Points, in no order, along strands that fork, close into loops and pass close to each other.
Points whose rows are less than 55.6 apart are linked; no others are. Some points are linked to none.
deti: [  5 -14  15  29  30 -10  -6  10   5 -18  13   6   0  14   5  23 -28   2
   1 -29   4   1 -10   0 -38 -32]
Bati: [ -1  -1 -11  19   6   4  19   0  26  -1  11  27 -26   9 -20 -64  -5  12
  10  30  24  -7  -5  -7  13   7]
mazo: [ 25  16   5   3  22  -5  -5 -43  12 -16   6  -4 -21 -19   7   8  27 -15
   7 -24 -15  40 -21  11  55   1]
bov: [-25   3  -1  27   7 -21  24 -15  14 -33 -16   8  -9  11  11 -51  22 -14
 -14  17 -15 -33 -21   8  58  32]
Vove: [-20 -21  -4  22  23  -1  10   9   2 -16 -17  16  26   1 -21 -56   3   2
   1  29  17   9 -12  -6 -25   7]
mepi: [ -5  -8  32  16  11  -7   5   5 -32 -48 -25   0   8  37  31  33 -31 -22
  -7 -57 -15  16   7   2 -27  -1]
tob: [-15  10   8 -27 -34  19  21  21  23   9   0   5 -31 -12 -19 -35   3  -1
  -6  31  13 -15  -1   6   4  -5]
gemot: [  0 -13  43 -10 -28  18 -37  17  17  33  -6 -41  25  17  34  35 -27  30
   1  19   2 -26 -21 -22 -18  29]
Fomip: [ 21   6   1   4  26  -9  -1 -33  20  -2  35  10 -29 -11 -13  13   4 -16
  -7 -32  -4  20  -2  19  11  -7]
nukig: [ -1  14   2  26 -10  -3 -26   2  -6  -3   4  -4  12  23  52  60 -50  11
  11 -29  -2  -4 -13 -12 -51  -4]
zuf: [-14  22  -3  -4 -39  17 -18   6 -11   8   6 -28  23   1  24  72 -37  12
  13 -13   5  -4   1  -7 -28   1]
Zafuf: [  2  19   4  17  -5  22 -23  15   7  21  39 -20   8  -9  25  65 -35  37
   1  -2  17  -7 -12  -6 -29 -29]
ravap: [  7  18 -19   2  28   9 -14 -15 -14   9   2  -2 -25   2  -6  55  -9 -29
  20 -63 -13  42   3  -4   8  13]
bifog: [ 30   1   0  14  23 -17   6 -42  27 -12  37  16 -28  -5  -9  -7   6 -11
  -5  -9   6  15  -7  15  33  -3]
mim: [  5  12 -32 -46 -25 -20  24 -10 -33  19 -19  -8 -23 -12  12   6  39 -33
  15  -8 -23   6  26  12  43  17]
tev: [-13 -25   4  26  39 -15  -1 -15 -19 -42 -27  13  42   4  -2 -27   0  -7
 -11  11   8  22 -13   6 -40  17]
rege: [ -5 -17   4 -22  -1  -9  -4  29 -15   8 -42 -10  25  -2   9 -26  25   7
   2  25 -12 -19  31 -10 -12 -24]
viv: [ -6  -7  25  23  46 -10  -6 -18   9 -32  17  13 -17  13 -12  -8 -19 -17
  -5 -41  -2  -1  -4  10   5 -19]
kopip: [ 26  10  33  10  38  -6 -29 -59   1 -13  25  16 -17 -16  -3  20   5 -27
 -11 -42 -10  16   1  14  37  -7]
bover: [ 12 -16  14  30  28 -12 -34  -3  -4   4  -6   7  33  10  24  -3 -30  10
   0  11   6  16 -41 -15 -68  -5]
Bovi: [ 24 -31  26  46  47 -11 -11 -12   7  -6  36  36   2  13 -20  -1 -26 -12
 -18 -22  17 -14   2   8  -3 -14]
Ratub: [ -8  11 -16 -27 -29 -19  38 -10   8  -1  -7   0 -32 -16  14 -12  35 -23
  -5   2  -9   7   3  17  31  15]
Sel: [-26  -7  -6  10  -5  13  16  22   9   4 -18  19  -1  -2 -22 -67   8   3
   0  37  14 -11  -1  -7   1  12]
Mufa: [-10  16 -17 -57 -43  14  20   5 -18  28  -8 -14 -19 -17  -7  12  19 -12
   3   6  -8 -10  30   1  15  -3]
Tapif: [ 25 -26  14  47  46   0  -3 -38  19 -20  27  37   1  20 -18 -41  -6  -7
  -3  -5  21 -26   6  -7  37  10]
Nimin: [  1 -22  10  -9  -3 -12 -16  -5 -16  -7 -33   3  50  -5   9 -37  17   9
 -18  39  -1   4   4  -1 -46   7]
Sef: [-15  -4   7  -1   5  -3  14   7   4 -20   2  -3 -12   7  -1  16 -18 -15
   7 -37  -5   9   1  12 -29 -13]
lil: [-19  -8 -12   5  20 -48  11  15  -8  -3 -28  14  -9   8   7 -54  51  -8
 -21  22 -26 -44  18   3  48  19]
zisi: [-16  11  -7 -36 -34  -8  32  12   7  12  -8   6 -32 -16   3 -29  26 -13
 -13  21  -3 -24  25  14  21  -5]
Gibi: [-31 -14 -21  21  21 -24  17  -3 -14  -9 -20  16  19   2 -13 -68  44  -2
 -25  34  -8 -22  11   3  21  47]
Rufe: [-14  26 -45  -9 -13  32 -17   9 -18  32  -7 -17   1  -7 -14  67 -16 -17
  30 -32  -2  27   2 -19  -7  13]
Vid: [ 10  -2  -4  12  10   6   4  15  22  11  36  21 -14   3 -28 -22 -29  18
   1  12  19  -5  -3   3 -15 -28]
zumu: [ -8   0  34 -11 -31  29 -14  24  19  14  21 -48  14   5  19  57 -32  47
   0  15  17 -17 -23  -9  -7   8]
sis: [-24 -28   2  25  37 -21   0  -9 -20 -41 -26  16  46   4  -5 -39  17  -8
 -19  14  -1  13   1   5 -25  26]
Sipe: [-13  -9  15 -12  -8  40   3  32  13   5 -20   0  18  -1 -37 -50  -8  28
  -5  61  25  -9 -15  -6  -8   9]
mepen: [  0  12 -15 -13 -28 -28  39 -15  11 -16  -8  -3 -24 -20  15 -11  46 -20
  -3  13 -10   9 -13  24  58  22]
dulub: [ -6  14 -19 -62 -29  -1  18   9 -31  19 -12 -27 -21  -9  -2   7  22  -4
   7   8 -12 -31  47   1  25 -25]
Duru: [ -5   7  21   8 -26  12 -23  15   7  12   2 -23  19   9  36  38 -39  21
  12  -5  -1 -13 -19 -14 -42  -7]
pokol: [ 12  16  -5  -6   9 -11  17 -33  17 -13  12  -4 -34 -20   2   0  24 -17
   9 -18 -10  39 -15  14  41  11]
komo: [ 54  -6   8  37  -1  -4  13 -52  25 -30  36  26   5  -1 -16  -8  18   3
 -13  11  16  -1  -4  12  65   5]
dised: [-26 -10 -19  28   4 -12  24   3  -1  -6 -18  23   3   3 -16 -79  31   4
  -9  37   3 -18  -3  -6  24  49]
lifu: [  7  -5  21  32  26 -14 -13   4 -13 -28 -10  -1   6  29  33  45 -41  -5
   1 -47  -3   6 -14  -4 -49 -14]
segu: [ -1 -25   4  30  47 -14  -5  -7  -9 -28 -15  15  36   2  -8 -33 -14   2
   4   3  15  20 -23  -4 -37   4]
bag: [ -1 -10  43 -16 -37  22 -17  26  20  21   2 -43  18  16  24  44 -27  41
  -1  23  12 -26 -20 -19  -5  21]
fim: [ 11   4  -2  42  16 -11  15 -44  28 -40  18  11 -19   9   0 -46  12   7
  -6  12   9 -18 -19   0  61  10]
Fop: [ 16  -8  21 -41   4  -6 -40  -6 -17  15 -40 -39  28   8  28 -21  25  38
   3  35  -8 -14  15 -25 -13 -15]
sakep: [ -8  17   6 -19 -16  30   7  20  29  14  24   2 -24 -10 -27 -13 -17  23
  -3  18  21   1 -12   7 -10 -20]
Vir: [ 14  -9  21 -37  -3 -12 -50 -26 -14   9 -24 -18  36   9  30 -28  20  29
 -21  36  -8  -6  15  -8 -49  -1]
gelek: [  8 -25  -1  41  41  -2  -5  10   9  -6  11  19  14   7 -21 -29 -28   6
   4   3  20   4 -16  -5 -29 -18]
sizi: [-28  -2   1  24  16 -29  13 -14   0 -27 -22   9   4  13  14 -58  32 -22
 -27  11 -26 -41 -10  11  61  45]
Vomo: [  0 -13   4  -5  -5 -10 -15 -15 -12 -14 -22   0  54  -9   7 -36   0  12
 -15  41   3  11 -12   0 -56  13]
Vati: [-13   8 -14  38   2 -21  33 -15  17 -33  -6   5 -17  15   8 -62  26  -1
  -8  29   0 -26 -24   0  59  37]
Dag: [  7   9 -12  17 -12  -9  25  -8  32  -6  20  22 -41   1 -17 -48   1   5
   9  26  21  -1 -13   5  21  -4]
foni: [ -9  -3 -10  17  12  17  10  14  18   0   2  27  -8   2 -32 -66  -6  16
  12  30  23  -5  -7 -13  -3  10]
vilid: [ 31 -32  20  42  36  -5   0 -28  13  -7  42  46   3  17 -22 -19 -20 -13
 -13 -10  23 -20   8   8  22   1]
guga: [-21 -25   0  -2  10 -17   8  24  -7  -4 -35  15  17  -1  -4 -45  28 -15
 -14  20 -10 -13  24   3  -1  -6]
kotu: [ 19 -16  19  41  43 -12 -15  10  -2  -7  27  15   3  10  -1  30 -32  -1
 -13 -28  10  -5  -6   3 -38 -37]
tizu: [ 11  18 -32 -17 -11  17  -1  -3   6  41  -6  -8 -33 -17  -8  27   4 -18
  36 -29 -11  36  -9 -14  16  15]
zufi: [ 39  15 -22 -12 -16   4   3  -2  22  33   4   2 -40 -29  -9  11  23   4
  30   2   1  46 -19  -3  28  -2]
Mam: [ -3  29 -29 -18  -4  37 -16  16   1  43  25 -12  -6 -27 -14  55 -11  24
  15 -20   9  21  -6 -12  -6  -6]
dima: [-10   8 -28 -41 -30   1  12   0 -41  10  -6 -15  -6   1  -3  32  12 -25
   8 -20 -18   0  44   6   6  -4]
Mag: [ -7  23 -26  -2   1  15  -5   3 -16  12  17  -9  -2 -11  -4  62 -20  -1
  16 -42   1  23   3  -6 -29  -3]
zaleb: [-18 -12  14  -4 -21  14   9  30  15   2 -15   1  10  -6  -6 -17 -13  -1
   6  14   2  -3 -11  -5 -26 -17]
dudon: [ -8 -12  10 -13  -6  25  -2  19  -2   1 -26   3  41  -7 -25 -51   6  26
 -16  63  26   0 -10  -5 -24  17]
libil: [-21 -10  -6  11  35 -44   0   6 -13 -13 -31  19  10  13   3 -54  52 -10
 -28  19 -28 -39  19   8  48  27]
feb: [-16 -14  14   1  -3  -3  18  15  -1 -20 -17   0   4  12   8   5 -12 -21
   3 -31 -12   0   4   7 -23 -12]
Tik: [-30 -17 -15  22  33 -27   8  -7 -23 -27 -21  15  35   2 -14 -57  47  -1
 -29  27  -4 -12  19   8   8  42]
Vef: [-11   9 -19 -33 -14 -28  30  15  -3  10 -20   6 -30  -9  14 -31  40  -5
  -7  20 -11 -38  33  11  38  -9]
dunok: [ -8  24  10 -36 -32  45   8  28  25  25  25 -11 -28 -10 -33   8 -12  32
  -3  22  15   2 -15   8  -1 -10]
gova: [-21 -12   5  -6 -11  11  12  31  12   6 -17  10  11  -4 -15 -46   2  -2
  -2  25   7 -11  -3  -6 -13  -4]
Nitu: [-10  17 -17 -30 -22   8  21  -4   9  16   9  -3 -31 -17  -7   7   9 -15
   8 -13  -2  20  -3   6   2   4]
tis: [ -4 -15  20 -10 -27   3  -6  22  -9   4 -27 -13  26  11  22  10 -12  -2
  14  -1 -17 -17  13 -13 -33 -18]
Ratuk: [-10  17  15 -29 -26  46  -2  26  24  22  31 -26 -14 -10 -25  38 -18  43
  -5  13  16  -3 -21   1  -3  -9]
Vuniv: [-17  24 -11 -26 -38  40  -7  13  -7  19  16 -32   9 -13  -8  62 -23  20
   9 -11  11   2  -2  -8  -9   6]
zumal: [  4 -18  23   9  -3  -9   4   4 -46 -44 -30  -7  15  48  32  34 -30 -24
 -16 -50 -28   7  30  -5  -8  -6]
Bef: [ 13 -12  17  -7 -34  -6 -43   3 -21  13 -29 -15  28  34  45  27 -25   2
   9  -5 -24 -21  21 -30 -37   2]
rolit: [-16  14  -4 -37 -43   8  32  18  13  13  -4   3 -29 -15  -9 -24  16 -10
  -8  23   2 -15   9  10  11  -2]
tuni: [ 20  -4  -4  25   8  11 -12  17   6  27  54  21  -1 -11 -10  41 -20  15
 -18  -5  19  -8   2  13 -28 -36]
Tidu: [-22 -28   7   4   6 -14   7  21  -2 -12 -32   9  24   6  -2 -32  13 -21
  -4   7 -10  -4   9   2 -20  -3]
Vepe: [-12  21 -28 -60 -12 -19  23   8 -30  16 -11 -12 -32  -3   9  -7  27  -3
   7   8  -9 -34  45   3  33 -27]
nutep: [ -1  -4  14   6 -35   3 -42   4 -14   5 -18  -9  23  36  53  43 -39   1
   9 -11 -16 -18   7 -27 -46  11]
riv: [ 33  21 -23 -18 -15  14 -13  -1  24  47  19  12 -40 -28 -18  14  11  12
  19   1   6  38 -13   2  13  -7]
dupum: [  7  14 -30 -29 -23   0  25 -11 -13  24 -21 -14 -28 -16   3  19  20 -40
  27 -18 -19  29  -5  -1  34  26]
lud: [ -3  11  10   8 -37   2 -33  -1 -11   4  -5 -10  20  29  60  57 -50   6
  10 -18  -8 -16   4 -18 -42  10]
Bemo: [ 15 -19  30 -47  -1  -4 -57 -20 -10  20 -22 -36  30  13  25  -8  21  41
  -8  37  -7 -14   9 -21 -31   7]
Fipi: [ 12 -13  12 -22  -2 -22 -34 -15 -19  -2 -34 -12  42   3  25 -31  25  17
 -19  39 -11   0  16  -2 -48  -8]
natuz: [ -6   5  24   9 -17  20 -15  24  14  12  14 -17  14   0  16  27 -40  27
  12   2   4  -9 -25 -11 -39 -21]
gopos: [  3  22 -41 -11  -4  21  -5   4  -5  40  -5 -10 -23 -14 -14  50 -10 -21
  35 -37  -4  33   0 -18   8  17]
moro: [-10  10  -7  -8 -23   8  24   8  33   5   5  11 -39 -10 -18 -46   2  -1
   3  29  18  -3  -9   8  10  -5]
paga: [-18   8   4  -7   3   3   9 -15 -36 -34  -7  -6  -8  18   6  44 -16 -32
  -2 -58 -20  21  23  11  -5  13]
sogom: [ -6   8  -3  23  11 -18  25 -35  22 -41  13   2 -25   4   7 -36  18 -10
  -5   5   3  -8 -24  14  55   9]
rina: [  3  20 -17  13 -13 -21  39 -23  19 -42   5  -7 -21 -20   4 -20  40   3
  -2  26  -1  11 -37  18  71  12]
goke: [ 14   7 -12  -5  18  -7   2 -23  14  10  25   0 -33 -15 -11  19   8 -10
   8 -35  -3  37  -4  10   7  -1]
lofa: [ 20   5 -15  14  27   7 -22  -3  -3  35  40  15  -9 -17  -8  65  -2  -3
  -5 -42   6  24  11   3 -15 -11]
Fud: [  9   0  33  23  44 -11 -11 -39   5 -26  31  19 -17   9 -11  -3 -16 -24
 -12 -37   2  -2  -1  13  20 -18]
Reme: [ -4 -21  12 -14 -14  -5  -5  25 -11   0 -39  -5  24   8  15 -10   7  -5
  11   8 -16 -18  24  -7 -21 -23]
Sov: [-11  14 -24 -10  -2   6   1 -11 -38 -13 -13 -13  -9  14  -4  59 -14 -37
   5 -50 -17  34  21   6  -1  20]
soru: [ 11  14 -26   5  23   6 -16  -2  -8  21  32   2  -4 -13   0  67 -15   1
  10 -44   7  25   5  -3 -21 -12]
Mazil: [ -8  17  20 -22 -27  39  -6  28  18  20  30 -38   5  -2   0  55 -28  46
   0   7  20  -7 -23  -7  -8  -7]
bom: [  4  22  -6  22   3 -16  25 -42  19 -51   9  -4 -11 -10   9 -21  27  -1
 -13  14   0  -2 -33  15  77   6]
fubaf: [  6 -26   4  36  51  -6  -7   1  -2 -11   1  18  28   7 -14 -26 -20  10
   5   4  19  15 -24  -6 -40  -8]
teso: [ -6   1   5  10  19  -3   2   5   3 -13  13  -2  -9   9  -1  32 -24  -3
   4 -42   0  10  -5  10 -33 -24]
dogat: [-17  -3 -19  35   1 -15  30  -5   8 -15 -18  17  -8  10  -8 -76  32   5
  -6  37   1 -26 -11 -10  47  51]
lor: [-17  20  -9 -28 -30  28   3  13   4  21  18 -17  -7 -18 -13  32 -13  12
  11 -12   5   4   0   2 -19  -9]
nilom: [ -7 -11  -7  13   3  -4   0 -12 -12 -19 -12  10  54 -13  -8 -46  -3  18
 -11  42  25  14 -13  -1 -45  18]
gukop: [ 18  14   0   4  37   7 -22 -33 -10  11   8   1 -29 -10  -4  43   0 -26
  10 -63 -13  42   4   3  21  10]
Vul: [ -6  -4  19  15   9  -8   5   3 -18 -39 -13  -4   6  27  18  43 -34 -17
  -3 -55 -10  13   2   1 -34  -3]
Nimi: [ -2  15 -29   4  14  14  -7 -12 -25   5 -11 -12 -18   8  -9  57 -14 -39
  19 -58 -19  41   8  -7  11  28]
Goba: [ -7  19 -15 -51 -41  16  21   3   1  28  -1  -9 -26 -23  -5   3  15 -12
  10  -3  -3   8   6   7   9   7]
refa: [ 11 -25  42 -27 -15  11 -42   6  12  25 -20 -30  43   4  15  -5   0  34
 -16  44   5  -5 -22 -16 -28  27]
Mer: [ 31   6  -6  45   8  -7  26 -39  27 -42  26  12 -10   9  -5 -34  23  21
  -2  21  13 -21 -14   2  74   1]
lasum: [-18   4  19 -24 -32  26  10  32  11   7   0 -13   5  -6 -10   1 -19  10
   1  10   5 -13  -7   0 -18 -16]
Vikeb: [  4  25  -8   4  -4  27 -21  16   3  28  41 -15   7 -22  10  73 -23  34
   5  -5  17   5 -10  -4 -23 -22]
nirin: [-22  -4 -15  15  -1   9  20  15  -1   3 -20  24   2  -3 -32 -82  25  12
  -3  50  20 -13   1 -10   6  38]
pokuz: [ -1  12 -25 -42 -32 -24  33 -10  -9  11 -13  -2 -29 -24  13  -2  41 -28
   6   0 -15   5  18  17  40  17]
tipum: [-20   7  22   3  19   4   9 -20 -23 -35   2  -1 -15  13   7  23 -17 -31
  -7 -60 -14  18   7  17   2   4]
pav: [  6  18 -19   2 -20 -23  47 -12  12 -28  -5  -4 -24 -25   9 -16  47  -6
  -1  23   0  21 -29  21  71  14]
Vorug: [ 23 -14  14  37  24   9 -29  21   1  18  26   9  20   4   9  10 -35  26
   4  13  13  -8 -26 -11 -45 -41]
fur: [  6 -14   1  48  51  -1   0 -34  15 -26  11  30  -1  19 -12 -57   6   3
   1   0  17 -18  -3 -13  37  25]
keme: [ 15  11  38  17  40  -6 -28 -57   4 -27  30  22 -19  -1  -3   5  -2 -26
 -18 -39  -3   3   0  11  30 -16]
neru: [-12  11  15 -56 -46  42  20  22   9  21   0 -22 -18 -10 -23  14   6  18
 -12  21   8 -15   7   7   7   0]
zum: [ -4  -5  34   3  -8  33 -15  34  19  23  14 -27  16   5   7  20 -35  42
   0  26  13 -12 -40 -11 -27 -17]
depil: [-11  -5   0 -25  13 -12  -3  32 -18   9 -40  -9  12  -3   5 -36  34  12
   0  29 -11 -28  33 -12   3 -28]
gigat: [  1 -12   2  22  26  -4   6   8  19  -1  21  19  -5   5 -19 -15 -25   2
   3  -5  13  -2  -9   6 -19 -25]
fuz: [  3 -19  14  -1 -25  -7 -15  17 -18  -5 -34  -6  31  25  35  20 -20  -3
   8 -10 -22 -15  16 -12 -40  -7]
sunes: [  5  -9  16  25   7   9 -20  21   9   7   9  -7  17   5  17  13 -38  20
   9   5   7  -5 -29 -11 -44 -27]
pese: [ 49 -12  13  36   7  -9   3 -53  25 -18  45  34  -3   2 -15 -14   4 -11
 -15   2  17  -6  -1  16  50   3]
sug: [-12   3  -6 -18 -14 -35  33   7   5  -5 -13   3 -25  -3  19 -30  37 -20
 -15   9 -16 -32  22  24  46   8]
Keli: [-15 -19  -7  36  46  -2   7 -10  16 -22   0  22  -3  16 -19 -57   0  -5
   5   3  13  -6  -8  -7  14  14]
beza: [  6 -19  33 -22 -16  14 -23  11   5  13 -30 -18  46  -5   4 -21   7  27
 -14  49   8  -4 -10 -12 -34   6]
damim: [ -1  25 -22 -23 -14  28  -3   8  10  31  26  -6 -20 -24 -16  32  -6   9
  17 -17   7  22  -6  -3  -9  -6]
letif: [  2  -9   6  17  18  26  -8  24  10  10  -1  15  20  -1 -27 -45 -23  30
   7  39  32   5 -25 -10 -26 -14]
sizo: [-10  17 -26 -50  -7 -36  28  13 -20   9 -16  -2 -37  -4  13 -23  38   2
   1   9 -17 -40  47   6  43 -18]
Fonu: [ 23  -1  -8  15  20   3 -14   6   6  27  50  18  -6 -20 -10  45  -8   2
 -10 -25   7   7   6  15 -25 -28]
Kuri: [ 44   9   6  11  20  -8 -10 -34  15   0   3  -2 -19 -23   2  18  23 -15
  14 -23 -12  40 -17   1  59  -2]
met: [ 10 -16  18 -38  -5  -5 -26  18 -19  11 -42 -28  33   3  20 -23  25  24
   9  29 -10 -18  25 -21 -18 -25]
Gepaz: [ 40  13 -19  -2  -4  -6  10 -13  21  21   0   0 -37 -27  -6  10  24  -7
  26  -9  -4  49 -21  -2  42  -3]
gof: [ -3  12  -4   6   3 -17  22 -31  25 -24  12   2 -35  -9   6 -21  15 -17
  -1 -10  -2  11 -15  21  39   7]
kanob: [ 32 -13  -1  24   2  -5   5 -14  22  14  53  39 -20  -1 -25 -10 -10   1
 -13   5  18  -3   4  15   6 -15]
Buk: [-10  19 -30 -19 -48  11 -19   1 -39   2  -9 -24  24  11   1  69 -20 -18
  10 -13 -12   8  31 -10 -14  -2]
bira: [  5   0  14  33   7 -11 -21   9  -5 -10  -1  -2   9  25  49  51 -44   6
  10 -32  -3   6 -19 -12 -57 -11]
biti: [-12  11 -21 -15 -32   9   4   4 -26  -8  -5 -16  14   4   5  60 -21 -15
   9 -28 -10  10  16  -2 -27   1]
mimok: [  1  14 -36 -36 -28  -4  11  -9 -27  26 -22 -13 -22 -11   0  26  18 -43
  24 -17 -27  21  22   2  33  27]
datak: [ 55   0  -7   7   8  -8  -3 -19  29  19   9  10 -23 -27  -8  19  27 -11
  18 -10  -6  42 -14   2  52  -5]
garo: [ 13  16 -26 -17 -12   5  15 -11   2  27 -17 -16 -35 -20   2  19  16 -28
  38 -28 -22  39 -13  -9  32  21]
Meza: [  8 -16   7   0 -24 -13 -11  11 -30 -15 -31  -9  22  38  37  27 -20 -12
   6 -21 -26  -9  33 -10 -32 -14]
geg: [ -2 -16  20 -19 -11  15 -14  19   1   8 -31  -8  46  -8 -11 -38   9  21
 -16  59  10  -7  -5  -9 -22   5]
sor: [ -2   9   7  -1  -4  25   3  23  25  10  30   7 -15  -2 -26 -17 -25  24
  -1  16  21  -7 -14   3 -15 -31]
Ler: [ -3  12 -34 -28 -48   3 -21  -4 -49   1 -11 -32  23  15  -7  64 -11 -18
   7  -4 -18   5  48 -14  -6  -7]
vapo: [-20 -17 -11  -1  22 -26   5  20 -20  -7 -37  11  20  -2  -1 -51  46  -1
 -17  29 -13 -20  29   4   8   0]
Libu: [-10  16 -18  -5  -7   5   2   2 -17  -6  10 -14  -4   0   1  61 -17 -10
  13 -45  -6  21   9   4 -31   1]
Zutop: [-33 -21   0  20  37 -22   4  -5 -25 -34 -28  13  37   3  -9 -49  34 -15
 -22  17  -5  -1  10   9  -3  31]
Bute: [  7 -17   3  -5 -16 -13   3   7 -38 -26 -29  -8  13  43  28  31 -19 -17
  -1 -34 -27  -6  34  -3 -20 -14]
ganim: [-13 -12 -13  23  19  -1   9  -6  -9 -26 -12  16  45  -9 -18 -57   4  20
  -7  38  29  16  -9   0 -40  22]
tabut: [ 27 -18   7  33  12   7  -5  14  10  23  56  31   3   1 -17  18 -27   8
 -16   3  22 -12   5  14 -26 -32]
berug: [ 33 -17   0  23  12   3  -1   2  10  22  61  40  -9   0 -25   6 -19  -2
 -17   5  22  -9   7  18 -12 -20]
Rovu: [ 12 -25  46 -27 -22  13 -43   8   9  28 -18 -38  35  17  23  15  -9  30
  -3  31  -1 -22 -10 -27 -17  27]
movi: [-19   9   4 -27 -31  21  12  19  13  15  11 -13  -5 -10  -9  18 -16  12
   2  -9   8  -5  -4   5 -22 -15]
gor: [  8  29 -19 -30 -16  26  -1   2  11  41  20  -5 -35 -31 -18  19   0  11
  15 -10   4  28 -12  -7   3  -2]
Kevad: [-30  -5  -3  27  26 -33   4  -8 -11 -21 -25  14  12  12   3 -59  47 -13
 -31  23 -27 -38  -2   2  57  51]
gisi: [-16  -3  -6  -6   1 -46  23   7   0  -9 -22  11 -22   8  18 -40  47 -15
 -17  12 -27 -42  23  17  56  16]
Zatos: [-16  27  -4 -16 -43  26 -18   7  -6  15  13 -33  25  -7   9  74 -34  16
  12  -1  11   2   0 -12 -15   6]
beken: [-24 -21  -3  24  25  -5  13  10  10 -19 -12  14   4   9 -15 -49   0 -12
   0   7   8   2  -8   2  -6  11]
Kilup: [-12  -2  29 -13 -23  29  -1  36  20  14   6 -21  14   1 -13   3 -25  30
   2  24  13 -10 -24  -7 -21 -16]
nizap: [-12   6   4  -6 -36  10  -4  16  -3   0  -2 -20  17   5  20  43 -32   7
  13 -16  -6 -10   0  -5 -41 -11]
Neb: [ -3  -1  10  -1   5  40  -1  32  15  11  -2   8  10   6 -40 -47 -19  33
   6  52  33  -4 -24 -10 -15  -2]
Susa: [-18 -21  13   4   5 -10  13  20  -2 -17 -26   4  14   7   3 -12  -5 -22
   4 -12  -9  -3   3   1 -26 -10]
Dum: [  4 -14  13  24  15  -2 -19  15   3   0 -11   2  24   7  18  -1 -31  11
   7   4   1   7 -33 -11 -58 -15]
dageg: [ 40   8  -2  37   4  -5  12 -52  22 -44  33  16   4  -6  -9 -15  30   8
 -12  16  12  -3 -11  12  72  -6]
Sefig: [ 42 -11   9  22  17 -12  -3 -44  22  -6  46  30 -12  -5 -13   1   3 -15
 -17 -10   9   7   4  19  34  -2]
bepo: [ -1  13 -19 -19  -5  -4  15 -11  11  13  16  -5 -32 -15  -8   9   8 -16
  18 -26  -5  30  -5  12   1   3]
Moga: [ 23 -31  23  45  47 -15 -10   2   2  -6  33  30   7  13 -13  15 -29 -10
 -16 -23  11 -10   0   9 -22 -27]
pevem: [-20  -7 -18  -8  27 -34   4  30 -18   0 -33  11   5  -8  -2 -58  55   7
 -15  35 -12 -33  32   0  14  -3]
fug: [-18   2 -17 -27  25 -29   5  36 -22  13 -39   1  -3  -9   2 -51  46  18
  -4  38 -12 -33  32  -9  18 -21]
Kuv: [-12   7  24   9  33  -2   2 -18  -2 -33  11   3 -21  11  -1  14 -11 -23
  -6 -55  -7  10  -3  15   0  -9]
Gif: [ 21  16  22   7  38  -1 -24 -48  -3  -7  20   5 -25 -12   1  29   2 -20
  -3 -54 -18  35  -1   9  33   2]
bage: [ -5  10 -35 -38 -25   1  14  -7 -35  10 -15 -12 -11  -2  -3  33  13 -40
  13 -28 -28  16  35   5  18  18]
Vip: [  4  28 -25   0  -1  31 -26  16  -5  39  36 -11   2 -24  -6  69 -13  25
  13 -19  15  12   2  -7 -18 -13]
Vivi: [ -7   1 -26 -29 -35  -2   3   2 -47  -2  -9 -23   8  17   3  43  -1 -24
   6 -14 -21  -3  53   1  -5 -15]

A piece is two or more points that can be reached from each other along the links. Count, over all rows, the pieces, the separate loops (a circle has one, a figure eight two, a Y none), the forks (points with three links) and the tips (points with one).
pieces: 3
loops: 6
forks: 12
tips: 6

A fork is a point with three links, a tip a point with one. Leave the first point through the second and follow the links. Name the first fork or tip that comes.
kotu; deti: rege
datak; Gepaz: damim
lifu; bira: fuz
segu; tev: dised
Libu; biti: mimok
Dag; moro: Vef
komo; dageg: sogom
lofa; Fonu: kanob
Ratuk; Mazil: letif
Zatos; zuf: natuz

Name the points in between on the shortest way along the links from the first point to the second, in order.
feb; met: Susa, Tidu, guga, vapo, pevem, fug, depil, rege
nilom; vapo: Vomo, Nimin, Fipi, Vir, Bemo, Fop, met, rege, depil, fug, pevem
Buk; kanob: biti, Libu, Mag, soru, lofa, Fonu, tuni, tabut, berug
Zafuf; gova: Vikeb, Vip, Mam, damim, lor, movi, lasum, zaleb
